Points, in no order, along strands that fork, close into loops and pass close to each other.
Two points are linked if the straight distance between their rows is under 101.
(816): [-25  20 -42 -16 -14 -22  32  13 -36  41  -4  36  -6 -31 -25 -16 -40 -23
  25 -82 -16  -6  21 -17  -3   3  -7   9   0 -18  32   5  -9 -13  26  -3
  14  18 -29]
(307): [ 45  10  28   7  25  58  12  12 -39  25  -5   4 -33  15 -14   9 -11 -21
  31  29 -38  25 -15 -28  16  38 -14 -40 -33   1  30  -3  25   8 -41  48
  -5 -32 -20]
(32): [-34   4  -4  13  25   3 -23  39  56 -42   2  -6  34 -30 -44  11   6  -9
 -37  17  30   0 -14  -9 -43 -18  27  30  20  19 -24  -1   0   3 -10 -42
  10 -46   4]
(1083): [-14 -24 -18  25  31 -36 -46   6   3 -47 -27   5  27  28  17 -16  -3 -23
   8  -4  28  12   1  13 -11 -42  -2  -1  54   9 -33   4 -34  11  27 -36
  19 -30  25]
(465): [-27   3   7   1 -10  17  36  14  45 -10 -16  44  57 -57 -23 -12   3   1
  11 -20 -28  25  19  18 -30  -4 -18  10  -6   4  30 -28   1 -11  -9  10
  15  11  26]
(139): [ -7  26  12  -2  20   8  22   2  12  50  35  27 -14 -23 -27   3 -13   4
   6  12  -7   7   4 -76 -21  17  12   6 -11  -7  30 -15 -14  -9 -29 -16
  -3  -3  38]
(876): [ 72  10  56  -1   1  -1  -9 -10 -10  15  24 -30 -20  33   6   3  24  -9
  12  12   2  15   8  -3  16   7  15 -38 -32  36 -12  -5 -10  23 -15   5
 -12  11  15]
(993): [ 24   6  25 -32  -8  -6  37   8  38  -8  -8 -14   7 -17 -15  36  41   9
  16   8   2 -36 -17  -7  14  22 -25  -3  10  30  22 -10 -25 -15   9   9
 -28  42   6]
(88): [ 36   9 -14  -9 -44 -52 -20 -30 -20  25   7   1   5  22  24 -39  29  23
   6 -18   5  -6  10  18   8 -17  -2 -49   6  29 -15  -8  -9 -26  33   7
 -21  40  42]
(1107): [-36 -30 -40  39  19  -4 -37   1 -38 -10  23  11 -31  20  23 -22  -7  18
 -33  13  14 -15 -19 -13  12 -32   4   6  29 -42 -17  29  -4  28   5 -21
 -11 -15 -20]
(953): [-14   0 -61 -19   3 -32 -45   9  19 -20  -8   6  12  12 -14   8  13  -5
 -31   7  11 -17  11 -33 -16 -23  -6   1  30  35 -18  14 -30 -41  31 -50
  14  16  15]
(475): [-49  16   1  15  14   9   3   9  45  -5  22  14  36 -42 -19  11 -25 -12
 -24   1  -4  -4  30  -3 -39   6  17  19  -2 -12   3 -24  24  11 -23   0
   7 -10  11]
(392): [-18   0   8 -27  -6  14  29   4  15   0  -4  19  20 -21 -14  -1  10  -5
   8 -13 -27   0  17   5 -17  10 -10  24 -10   1  21 -20   9  -6  -6   3
  20   8  -2]
(342): [ 32 -17  33 -17 -14  15  22  -1   2 -26  -7 -17  14  40  19  13  43  10
   2  22  -9   1 -15  50  21   6 -11 -25  -6  10  -5  -6   5  21 -13   5
 -10   5   1]
(44): [  8 -11  10  28  26   0 -26 -36 -23  35  22  -5 -26   8  20 -12  -4   9
   5 -23  -3  22  15 -13   6  -5  12 -12 -31 -44  -5 -18   6  24 -19  22
 -10  -9  -1]
(991): [  7  24  21  -6   6 -29  -9  15  36  -5  -8 -44  26 -42 -24   7   2 -21
   1 -17  25  12  21 -20 -45   4  17  27 -20  44 -34   8  12   8  -1  -6
  -1 -17   2]
(310): [ 20  27  23 -14  -2  -9   4   4  33  32 -11 -28   7 -24 -13   2 -27 -19
  10 -34  13  34  33 -20 -17  26  14  21 -20  25 -25  13  16   4 -13  14
  25 -20 -13]
(1143): [-40 -30 -42  11   4   6 -27 -24 -29  16  28   1 -41  -1  31   6 -19   7
 -17  -6  -8 -33 -24  14  23 -12  17 -11  -2 -68  21  22  11  15   8  23
 -12  -2 -36]
(809): [ 16 -17  -9 -19  -5  39  18 -15 -36  -5  40  19 -15  11  60  13   3  25
 -23  48 -41 -28 -39  -4  24   8 -10 -22 -10 -33  -3   2  13 -16  24  30
 -22  11 -26]
(964): [ 25  25  28  -2  11  68  19  13  -9   9  -5  17 -19 -12 -13  22 -10 -14
  26  27 -31   7 -15 -39  -3  37 -26 -25 -26   4  40   8  10  -3 -22  29
  -9 -15 -14]
(680): [ 57  15  47  -7  13  37  15  14  19  12 -10 -24 -22   1 -11  28   5 -30
  30  15   2  19   1  12  21  51 -11   0 -39  17  -4   3  12  23 -21  31
  14  -2 -15]
(1138): [-24 -10 -21  34 -25 -13 -50 -11 -29  22  43 -23 -57  -2  23 -10 -15  13
 -26   1   1  -4   3 -12  27 -24  -3  10   5 -28 -10  19   3  13  28   9
 -14   5 -43]
(454): [ 20  25  25  20  16  -5 -14  41  30 -25 -16 -55  17 -40 -45  31   9  -6
  -8 -15  40  -3   4 -18 -47  -4   6  31  -8  34 -65  16  -6  32  -4 -14
 -21 -29 -15]
(562): [-40  -5 -39  -4  28  -8  -9  22  44 -47   5  10  27 -30 -30  15   3  -9
 -35  32  14 -14 -18 -28 -30 -22  11  33  49  14 -16   3  -1  -6  10 -57
   5 -20  -2]
(902): [ 19   8   7 -12 -18  -9  24  -7 -34  43 -19  29  -6  -2  27 -41  -7   2
  41 -35 -14  16 -10  11  20   3 -27 -32 -23  19  16 -11 -20 -35  27  27
  16   5  -6]
(921): [-42 -10 -49   7   9  -1  22 -11 -11  -8   7  11  24   1  16 -14 -49 -20
   6 -36 -33 -15  18  24   6 -10  -8  49  19 -63   9  19  13  15  16   3
  21   5 -29]
(1153): [ 29  11  40  24  14   0 -45   5  13   2  47  -4 -18   7 -16   4  12   2
  -3  16  37 -10   6 -20  -5 -19  23   9  -6   6 -28  -3   4  19   2 -29
 -18   1  -8]
(540): [-20 -29   9  -2   3  -3  14   1  26 -41 -48 -27  26   1  -6  14  12 -10
   4 -10  -2  16   1  58   3   5  -4  18  14  20  13  -9  11  12 -14   6
  37 -29   2]
(1011): [-38  34  18  24  20  -6 -20  21  14  11  -4  -9  -8   6 -41   3  -2  -9
  -3 -23 -13  15  44 -27 -40  14  23   5 -21   6  29 -21  18  13 -41 -16
  -5 -15  20]
(1095): [ 11 -32  19  -7  -9  -7  23 -19 -24 -40   3   4  21  33  30 -14  34  12
  15  25  -5   6 -21  74  23  -9  -9   4   5  -6  -5  -3  -1   7   3   3
   2  12   8]
(170): [ 17   5 -20   1 -29 -62 -30 -15 -20  15   7  -6  10  27  12 -39  17 -10
  11 -29  14  10  36  -6   0 -38  11 -17   1  29 -28  -5  -5 -16  30  -7
   8  36  26]
(672): [-16   4  21  17  18  16  -9  14  38 -16  19  -7  13 -10 -21  16  -1  -7
 -15  17  19   4  12  -4 -27   3  15  23  -8  -7 -12 -13  26  15 -18  -9
  16  -9   3]
(796): [-38 -39   7  43  15   5 -11  16  12 -34  11 -15 -10  -7 -15  -6 -16   8
  -4  11  18   6 -14   8 -14  14   7  29  42 -27 -30   9   1  35 -35 -19
  23 -21 -18]
(376): [ 36  -4  -9 -20 -44 -34   3 -28 -18  19  11  32  17  15  45 -50  14  15
  23 -17 -27   0  -5  22   9 -12 -12 -25 -10  -2 -23  -8 -10 -25  42  17
  -1  30  19]
(323): [ 38   0  33  12   6 -22 -34  15  25 -22  27 -22   8 -18 -18   0  12  -5
  -9  10  40  -7  -4  -4  -8 -18  26  19   2  16 -55  -1  -6  44  -2 -14
 -12  -7 -18]
(891): [-54  -1 -34  -9  15   4   2  21  37 -39   4   1  25 -23 -47  30  27  -3
 -35  29  20 -28   4 -27 -22 -25   0   5  33  27   4 -10  -8 -31   1 -58
   3   0  26]
(1118): [-47 -35 -38  23  11 -18 -10 -14 -31 -16  41  28  -6  -1  20 -18 -16  12
  -4   4   5 -11  -7 -16  10 -27   6  24  43 -53 -13  20   1   5  18 -23
   1   6 -11]
(1240): [-19   0  -8  -6   5  -7 -12 -24 -16   7  -5  11  -8  13 -13  -7  50  46
 -22  19  12 -14   4 -33 -20 -25   9 -37 -11   9  13 -14   2 -17   9 -21
 -29  14  50]
(867): [  2 -17  11  37  13   3 -19 -43 -34  19 -11  10  -4  32  31 -18  -5   1
  16 -30   1  27   9  11  22 -30   6  -4 -22 -71 -20  -2  17  35 -10  18
   4 -16  18]
(1096): [  1 -34 -10  31  12 -23 -30 -31 -31 -35 -47   1  13  50  22 -20  -5 -11
  24 -25  16  13  11  43  21 -38  -8 -14  24   0 -16  10  -9  12  18   3
  13 -39  30]
(1320): [ 11  17 -16 -20 -37 -30  18  -2 -19   6 -24 -44 -27  31  -8  -1  20  26
  -7 -18  15 -31   7  -8  14   1 -21 -18   4  46  23   7 -28 -42   2   1
  -6  29  -8]
(694): [  0  12  51  21   5   8   8  16  42 -14 -52 -27  41 -23 -22   7   2 -12
  -5 -31  -4  41  26  55 -12  14  12   4 -25  18   9 -26  17  24 -34  20
  34 -25  22]
(1038): [-45 -30 -15 -35  18  34  34  -2 -33 -19 -44 -10  -2  25  -9  31  25  15
 -27  27 -39 -12 -37  54  16  12 -18 -20 -13 -27  63   1  15 -20 -32  19
 -18  -1  -7]
(718): [ -7 -34 -38  49 -19 -24 -52 -45 -41  15 -16  11 -23  17  43 -21  -1  27
  -8 -10  13  -1  -9  22  34 -37  31 -20  27 -42 -11  18   5 -10  25  20
 -20  -7  12]
(395): [ -7   3   7  15   9 -26 -37  15  41 -26 -46 -36  24   5 -15 -16  16 -18
   6 -29  16  31  24  -1 -26   0   9  -5  -3  43  -9 -22   8   8 -11 -12
  45 -32  22]
(258): [ 55  22  52 -16 -13  17  36  24  20  50 -30 -31 -25  11 -11  11  -8 -27
  39  -3   1  18  -7   5  26  40 -16 -14 -18  43  13   7 -14   6 -25  27
  16   1 -15]
(3): [  5  14  43   3   9  23   2   8  40  -2 -33 -29  17 -20 -19  34 -16 -23
  -5 -16   6  22  17  39 -18  40   2  34 -29   9 -14  -7  18  30 -38  25
  30 -30 -10]
(491): [-19  31  17  20  39  -5 -36 -10  -1  38   8  13  -9   6 -23 -19 -19 -12
  -1 -27  -6  17  39 -35 -35   8  28   1 -30 -37   0 -11  19  10 -19 -16
 -16 -15  14]
(629): [ 53   1  17 -40 -47  10  31  14  -5 -23  46  37  34 -32  40   4   6  -2
  22  35 -17 -39 -38 -10  11  22 -11 -25 -13  19 -30  -4 -11  -8  30  10
 -12  34   6]
(640): [-20 -40  23  12   2  -4  23  26  27 -43 -46 -55  25  -3 -12  12  -5  -9
  12 -12  14  19  -8  63 -12  33  14  33  17   5  -8  21   8  42 -33  18
  39 -34 -21]
(606): [ -3   6 -43  -1 -37 -27 -35   1 -12   2  50 -15 -25   5  27  -8  -2  15
 -52  24  16 -28   2 -15   4 -25  -7   9  36  13 -28  17  -7 -34  53 -26
 -23  23 -45]
(154): [-31 -23  -3 -20  -4   5  48   5  26 -35 -26  12  37 -15  -9  14  13 -15
 -20  -3  -9   5  -1  43  -4   1 -10  25   7   6  17 -16  16  -9 -13  -2
  17   1  -2]
(219): [-12   5 -24  30 -32 -20 -60  12 -22  10  53 -25 -48   2  27 -17 -23   6
 -49  15  13 -29   4 -22  17 -30  -4  28  21  -5 -22  18 -11  -2  47 -14
 -21   3 -65]
(880): [ 28  -8  22  12 -23  10 -16  -8 -13   6  56 -14 -42  28  26   1   6  18
 -18  36   7 -18  -8   9  17  -5   3   7  14 -16 -30  11  -6  20  17 -13
 -26  18 -38]
(1265): [-35   6 -54  -6   7  -6  31 -14 -23  12 -13  33   6  -9  -3  -6 -30 -23
  12 -80 -29 -15  17  20  10  -1  -5  26  -1 -40  31   9  19   4  19   7
  16   8 -26]
(382): [-17  28  28  19  19   8  12   8   8  29 -27  -3  -5  -6 -28 -11  15   0
  12 -13  -4  30  26 -28 -24   7  13 -13 -23   9  64 -31  -6   2 -45  -8
  -4  -7  49]
(710): [ 69  13  59 -10   0 -23 -27  -1  22  22   9 -36 -11   0 -24  14  25 -19
  28   4  30  11   3 -22  -7  13  32 -24 -18  41 -26  -7 -13  29  -8  -7
 -24   1  25]
(1273): [-55 -41 -12  30  25 -22  14   0 -11 -55 -26  19  14   7   1  -2 -37 -22
  24 -30  -1   5  -2  24  -5   6  -4  34  55 -32   0  11   3  17 -21  -2
  37 -31   9]
(1330): [-50   9   7   6  12  19  28  21  40  -8  18  47  45 -62 -19  12 -11 -15
 -15 -11 -33   0  29  22 -47   3  18   8  -3 -18  23 -29  16  -7 -35  13
  10  -7  32]
(93): [ 12  -1  -9  18 -10  -5 -33   5 -28 -34  15 -31 -37  50  11   2  25  27
 -26  49  39 -26 -31  30  25 -12  -5 -24  40  20 -17  26 -17   6  17 -36
 -37 -17  -5]
(256): [ 57  22  40   3   1 -46 -37  17  26   0  12 -44  17 -18 -36   9  27 -20
  -6  10  50  -6   2 -14 -15 -17  30  -3 -13  47 -55   1 -11  36  -6 -22
 -19 -11   9]
(549): [-21 -15   7  29  11  18  -8   1   0 -22  10  -9  -2  21  -8   6   2   3
  -6   8  10   2   8   2   5  -1   7  30   6 -20  -9   5   2  36 -16 -15
  11 -19 -18]
(683): [ 11   3 -44  -6 -42 -52 -29 -14 -10  -8 -11  13  21  26  28 -22  -9  12
   5 -27  17   3  29   7   5 -26 -13  -8  22  27 -29   9  -4 -21  43  -1
   9  37   1]
(286): [  0  16  15  31  31  -9 -22  36  43 -43   2 -34  27 -46 -48  27  19   1
 -33   6  49   1 -16  -6 -47 -19   5  24  16  32 -44   5   7  27  -1 -35
 -17 -33  18]
(1243): [ 36  16   2 -36 -35  12  42   1  10   0  29  39  35 -29  16   3 -10   7
  30  38  -6 -32 -46 -41  21  13 -20  -5  -3  27  15 -11 -27 -29  27  11
 -11  37   8]
(1213): [ 17  16  43 -17  15  28  24  16  24   8 -13 -27  11 -28 -15  20 -46 -24
   0 -16  13  22   4  -4 -19  45   1  38 -35  17 -35  21  14  19  -3  28
  23 -20 -25]
(676): [ 16   7  -1 -16   3  -1  27   0 -18  62 -12  17 -25  13  -5 -23   0   5
  22 -15 -23  23  -3  -4  -3   8  -5 -16 -26   9  21  -5 -16 -12  -3  17
   9   8  -5]
(1168): [ -2  16  11  -1   1 -12  -4  -5   3  15  31   0 -25   6 -20  26  44  22
   1  30  14 -14   6 -53 -13 -22  13  -4  -9  15   6 -12  -5 -11  -3 -31
 -30  29  33]
(1027): [ 29  20  14 -41 -29  -3  47  -3  23   7   3   1  30 -35 -11   5  14  11
  26  16  16 -26 -34  -9  21  26 -22 -13   6  44  30 -14 -44 -28  20  12
 -32  49  10]
(409): [-13 -43  38  29   8  17   3  28  23 -28 -10 -25   3 -11 -18  19 -20  12
   0   8  19  20 -22  39 -28  29   7  37  36 -16 -27  16   2  35 -46   9
  26 -29 -23]
(36): [ 14  -4  -8  -9 -19  -1   7 -24 -39  21  -7  18   6  22  36 -25  23  21
  24 -14 -22   7  -7  36  29  -9 -25 -34 -23 -17  -5 -11   4 -23  23  30
   2   3  -1]
(900): [-24  13  13  26  -2 -10 -12  12  28  -7 -49 -11  33   3 -38  -8  -1 -15
  15 -48   7  39  51  31 -24   7  15  -5   5  12  -4 -32  20  12 -19  11
  37 -31  16]
(695): [  8  -8  26 -17  -6  39  30  12  -3 -31 -33 -46 -12  38  15  48  44   2
   1  26  -9 -17 -20  46  40  26 -30 -15  -8  20  24  -5   4   3 -17  18
 -15  12   1]
(101): [ 41  13  13 -16 -11  27  18   1 -23  -2  53  21 -22  -1  39  22   3  18
  -6  46 -19 -30 -32 -37  16   6  -4 -31 -12  -5  -9  -3  12 -11  31   3
 -25  21   0]
(954): [-46 -14 -46   5   3 -27  15 -26 -13 -19 -35  37  43  10   4 -15  -4   0
   7  -8   4  -5   7  19  -3 -25  -4   0  29 -37  15  -2  29 -10   3 -11
  -4 -14  43]
(358): [  9   5  29   0  10  75  34  15  10  -8 -20  18  18 -14  -7   6 -32 -27
  23   1 -43   4  -8  22  -3  40 -18  10 -35  -3  24 -11  18   7 -22  29
  36 -23 -41]
(1059): [  4  14  23 -20 -18 -35  -2   4  32 -11 -29 -19   9  11 -23  -2  32  -7
  13 -24  17  10  14   0 -15  -6  12 -10 -12  52   3 -17  -9   8 -12  -4
  25   1  13]
(1122): [ -5 -23 -32  12  15 -43 -42   5  23 -46  -8  25  76  -2   2 -13   4 -20
   1   3  38  15   9  12 -26 -39  13  -8  44  11 -42   0 -23  -2  37 -35
  18 -10  45]
(842): [ 80  17  27 -16 -26  22  20  17  -4 -18  64  26   0 -14  34  22  -7   1
   3  48 -11 -30 -46 -19  31  15  -3 -28  -2  14 -31  -5   5  13  10   6
 -20  28 -11]
(918): [ 20 -14   6  12 -18 -12 -21 -10 -41 -13  33 -21 -25  26  28  -2  22  31
 -23  34  33 -23 -26  28  32 -22  16   2  24   2 -25  14  -9  10  19 -20
 -25  12 -11]
(1203): [ -8  12 -61  -5  -6 -43 -54   5  11 -16  26  -1  -2  12   9 -12 -10  -2
 -39  14  18 -20  12 -26 -13 -39 -14   6  36  26 -28  13 -21 -38  48 -40
   4  11 -23]
(1287): [  1 -29  -5  44   5 -24 -32 -44 -34  -5 -26   5  -1  46  34 -27   2   9
  22 -22  29  34   8  30  16 -44  14 -12  21 -46 -18   3   6  23  -1  -3
   4 -29  35]
(1056): [ -4 -15 -27  27   3 -19 -68   0 -34 -19  -7 -20 -52  37  28 -23  13  21
 -25  16  22  -7 -16  10  19 -23  -4 -20  37  10 -25  27 -25  -4  12 -25
 -18 -29 -12]
(429): [-25   2 -38 -17   3 -47 -24  11  24 -37 -13  17  50  -2  -6  -7  10 -10
 -17   0  24  -1  13 -13 -27 -36  -1   5  32  25 -25   3 -10 -30  34 -37
  27  -3  36]
(1137): [-29 -30  -4 -25   5  14  45 -33 -30 -21 -20  12   6  17  13   8  40  28
 -15  31 -34 -13 -47  36  18   6 -20 -27   1 -24  35 -10   6 -38  -8  13
 -17  12   6]
(412): [ 35   4  29   5  -5  -9 -19  -8 -16   9  32 -25 -36  24  -2   1  23   1
 -17  21  12   0  11 -21  13  -6   6  -6 -15  11 -21  -4   3  17  10 -10
 -20  13  -5]
(878): [ 42  10  23 -15   7  60  31  21  37 -23   7  11  12 -53 -17  40 -13 -18
   9  47  -8  -5 -10 -33   2  37 -35   9 -23   2  -3   6  29   6 -12  33
  -3   4  -7]
(158): [ -7  20   4  -1  26  29  11  12  11  18  -3  15  14  -5  -8  -7 -43 -22
  23 -40 -21  16  39  12 -11  43  -3  22 -23 -30   3 -17  12   9 -24  13
  29 -20  -6]
(589): [ -2  14  27  15   7  14  25   8  36  16 -22  -5  12 -22 -42  17  33  10
   7  -2  -1  12  14 -13 -17  -2   2 -12 -10  30  56 -41 -13  -3 -40  -4
 -22  14  53]
(1260): [-39 -43 -18  40  29 -20   6   4 -22 -36   1  26   8  19  14 -14 -19   8
  13  -7   3  11 -18   9  10  -7  -3  30  46 -47 -12   7  15  11  -5 -23
   4 -16   6]
(869): [-32 -13 -24  -4   5 -25  -9 -18 -14   6 -16  15   7  19  -5  -7  31  25
  -5  -8 -14   5  29  -7 -12 -18   3 -12  -8   8   9 -19  -2  -8  -1 -12
   3  18  21]
(630): [ 18 -11 -29  26 -21 -29 -15 -27 -21 -21 -64 -10  29  50  20 -13 -21 -25
  20 -44  16  11  25  40  22 -44 -10   1  32  -2 -15  19 -14   4  32   7
  32  -9  -7]
(217): [-27   5   5   5  -9  13  14  -4  32 -12 -29  -2  15  -7 -34  18  37  32
  -2  25  -4 -26  14 -14 -18 -13 -12 -11   6  31  61 -22 -21 -13 -21 -30
 -27  12  60]
(214): [ 35  -6  15 -21  -3  37  35  -7   5 -14  23  33  25 -21  21 -13 -10  -8
  18  16 -24   1 -18   1   5  15 -12   4 -34   0  -9  -1   9  -9   2  22
  10  18  -3]
(103): [-20 -18  -8  29   9  24 -30 -11 -30  25  32 -10 -50  10  28  -1 -17   8
 -28   9 -28  -6 -10  -8  18 -11  11  11 -20 -43   8  18  -3  24   0   6
 -20  -8 -43]
(728): [  2  21  18 -16  25  13   8   6  27   9  13  30   9 -45 -12  -8 -60 -18
  13 -14  -3  26  15 -28 -23  44   9  35 -26 -26 -15  -9  19   2 -21  26
  23  -3  -5]
(535): [ 15  14   8  -4  18   9  14 -10 -14  47  22  12 -37  -7 -10  16  18  20
  -5  29  -6  -1  -9 -69  -6   3   6  -1 -20   5  24   3 -11  -5 -12 -13
 -31  15  10]
(1053): [-12 -11 -26 -33   0  20  13 -33 -32  12  22  39  -2   2  38  -8  17  33
 -16  20 -36 -14 -41  -4  17  -3   3 -25 -16 -55   6 -13  10 -23  14  15
  -8  13 -11]
(763): [-18 -24 -16  -4   5 -15  -1 -24   3 -20  -8  19  31  17   4  -8  12   4
   7  -1   0  10  11  18   1 -18  -6   7  16 -10   4  -2  29 -12  12 -15
   5   9  27]
(1057): [ 55   4  37  -7  -2  36  11   7   8  -1  19   6   1   1   6   2 -15 -14
  14  17 -14   9  -2 -12   7  32   1  -1 -34  -2 -13  -3  15   8  -8  20
  13  -5 -12]
(793): [-20  -6  16 -12   7  43  42   7 -12 -16 -34 -12 -11  11 -11  37  36  -6
  -7  27 -38 -13 -16  25  12  18 -30 -21 -12  -2  51  -3  15  -3 -37   6
 -22   3  -9]
(1132): [-28 -21 -50  16 -11 -12 -48 -40 -36  19   4  19 -32  10  49 -17 -31  12
 -29 -34  -7 -35  -6   8  36 -25  28 -15  25 -66   6  23   6  -2  22  18
  -9   6  -9]
(268): [-16 -27 -13 -19   4   9  20 -32 -40 -13 -19  12  19  32  31 -16  24  22
   0  11 -23   0 -27  57  25  -4 -14  -7  -4 -25  -9 -11  11 -24  17  24
 -12   8  15]
(1257): [  7   1  33 -11   1  71  34  26  37 -17  -5  12  32 -51 -24  27 -28 -20
   4  23 -25   4  -2  10 -17  39 -20  12 -24  -2  10  -9  24  -5 -24  36
   6 -19 -10]
(1117): [-19 -15   7 -15   6  20  15  -8   1  -2   5  -8  -5  12  -3  13  -2   2
  -9   7 -28   4  19   6   6  16  -3  21 -17 -11  11   7  19  12  -8   2
  18   0 -23]
(33): [  3  15   9 -17 -23 -24  19   3  19  13 -13 -18 -13  11 -21  23  29   6
   7   4  13 -15   3 -16   1   6  -3  -2   6  40   3   1 -17 -15  -3  -2
   3  28   0]
(261): [ 11   3 -44  -6 -37 -49  -7 -12  -6  -4 -46  14  27  20  18 -11 -12 -19
  20 -59   1   3  28  27   9 -34 -17  -1  27  -3 -17   5   1 -20  32  -1
  34  17   7]
(686): [ 42 -11  28 -38 -26  10  25  -7   5 -35  32  34  32 -24  29   6   4  -9
  12  38 -18 -13 -21  35  11   0   0 -11 -11   9 -35 -12  -8   7  19  10
  -2  23  10]
(144): [-17 -30 -33  30   6 -30 -56 -31 -31 -17 -14   4 -25  34  32 -19  -8  20
 -13   2  32   8 -16  15  26 -30  -2 -29  31 -18 -25  32 -17  -6  37 -11
 -17 -26  22]
(937): [  0  13 -29 -27  13   7  -1   2 -25  78  18   0 -65  -8  -4   0 -21   9
 -12 -22 -18 -12 -15 -42   9  12  29 -17 -22 -16  65  12  -1 -11 -22  26
 -25   2 -21]
(1284): [-17  -6 -43 -22 -10   5  16 -14 -24  31  -3  29 -19   6  14   1  -1  34
 -15 -10 -37 -11 -21  -5  10   3   4 -20 -10 -31  32  -6   2 -27  17  19
  -2  26 -16]
(89): [ 47  27   1 -27 -41 -28  33   8   1  67 -27 -54 -29  21   1 -26  -7  13
  24 -15  32  10  -2  18  22  12  -9 -16  -5  51  31   5 -56 -20  -4  20
 -17  24 -11]
(693): [-16  14  17 -16  12  49  26  14  14 -11  -8  19  29 -25 -15  -6 -56 -35
  18 -41 -32   4  15  35  -1  52 -15  35 -27 -21  -1  -8   8   6 -19  27
  37  -8 -39]
(228): [-35  -5 -32  21  14   0 -39 -14 -25  -5  44  10 -35  11   2  -3  10  33
 -41  24  23 -12   1 -36   4 -30   2   5   4 -12 -16  13  -7   3  13 -39
 -27   2 -25]
(1277): [-27   8 -45 -29   1 -10   4 -10 -32  54   8  20 -50  -9   5  -3 -24   2
 -13 -40 -31 -22  -1 -32  -1   7  15 -13 -17 -32  41   6   8 -18  14  22
 -11  15 -23]
(1248): [-48 -25 -37  17  12 -12  20  -6 -17 -32 -29  -8   0  20  13 -14 -51 -29
   4 -34  -9  -6   5  32  10   4   0  37  44 -36   8  24   4  15  -1   4
  41 -14 -36]
(1141): [ 51  20  21  -3  12  59  20  39   3  -7  10 -14 -11 -36  -3  27  -6 -22
  40  49  -5   8 -27 -43  26  44 -29 -21 -14  15  17  16  19  10 -17  32
 -14   0  -8]
(1190): [ 39  34  11 -16 -20  -8  27  17   3  70 -49 -51 -34  16 -23   5  -1 -13
  37 -13  15  25   7   8  14  15  -9  -1  -6  47  35  11 -46   2 -11  18
   9   7 -16]
(285): [-31  -8  -9 -18 -15   0   6   2  29 -33 -11   9  15 -19 -22  15  45  14
 -17  35  17 -14   1  -6 -16 -29  -6  -9  28  39  16 -13  -7 -23  -4 -41
 -17  22  53]
(66): [-11  36   1 -20  26  37  20  12  20  23  43  33   6 -46 -21   2 -61 -10
   2  -3 -19   3  13 -50 -19  38  10  33 -18 -28  12   9  16 -17 -21  -8
  19   3 -10]
(603): [ 13  16  32  32  29  -4 -33 -12 -10  40  35  15 -19   2   9 -20 -10  -8
   4  -8   9  43  36 -43 -13   4  18  -4 -33 -31 -10  -9  20   6 -11   3
  -2   0  17]
(682): [ 30  15 -12 -21 -44 -20  16  12 -15  51 -23 -42 -49  19   9 -18   1   6
   3 -25  -1 -10  -1   8   4  12 -18 -14  -4  47  29   4 -29 -41  12   9
 -13  13 -28]
(1164): [ -8  45   2 -27  16   9  22  24  22  46  25  23  -5 -49 -22 -13 -49 -12
  10  -7   0  21  16 -72 -34  36  22  20 -15 -12  21   6 -20 -14 -16 -13
   4  -3   8]
(502): [ 16  19 -20 -23   3  19  15  22 -30  91  -8   5 -65  -5   1 -18 -27  -1
  16  -8 -28  28 -15 -20  10   8   2 -26 -25  -9  47   7 -27 -14  -5  17
 -11  -8 -19]
(1217): [-18  -4 -36  -7  -5  -7 -42 -12 -25  11  34 -15 -49  16   9   9  11  30
 -51  27   5 -42 -15 -24  13 -26   7  -6  16  -9 -10  26   9 -20  24 -29
 -35  16 -27]

How many points has the smallest loop of links through each point below? Write - if it is on no loop.
(465) => 7
(796) => 8
(323) => 6
(695) => 7
(258) => 14
(219) => -
(1168) => -

A piece is all that can be reached along the links. How many separate loops has the piece of each point below (a circle has one, a figure eight two, a Y none), and how many tips (points with one link)?
(88) => loops 3, tips 0
(323) => loops 1, tips 2
(1164) => loops 0, tips 2
(1117) => loops 2, tips 0
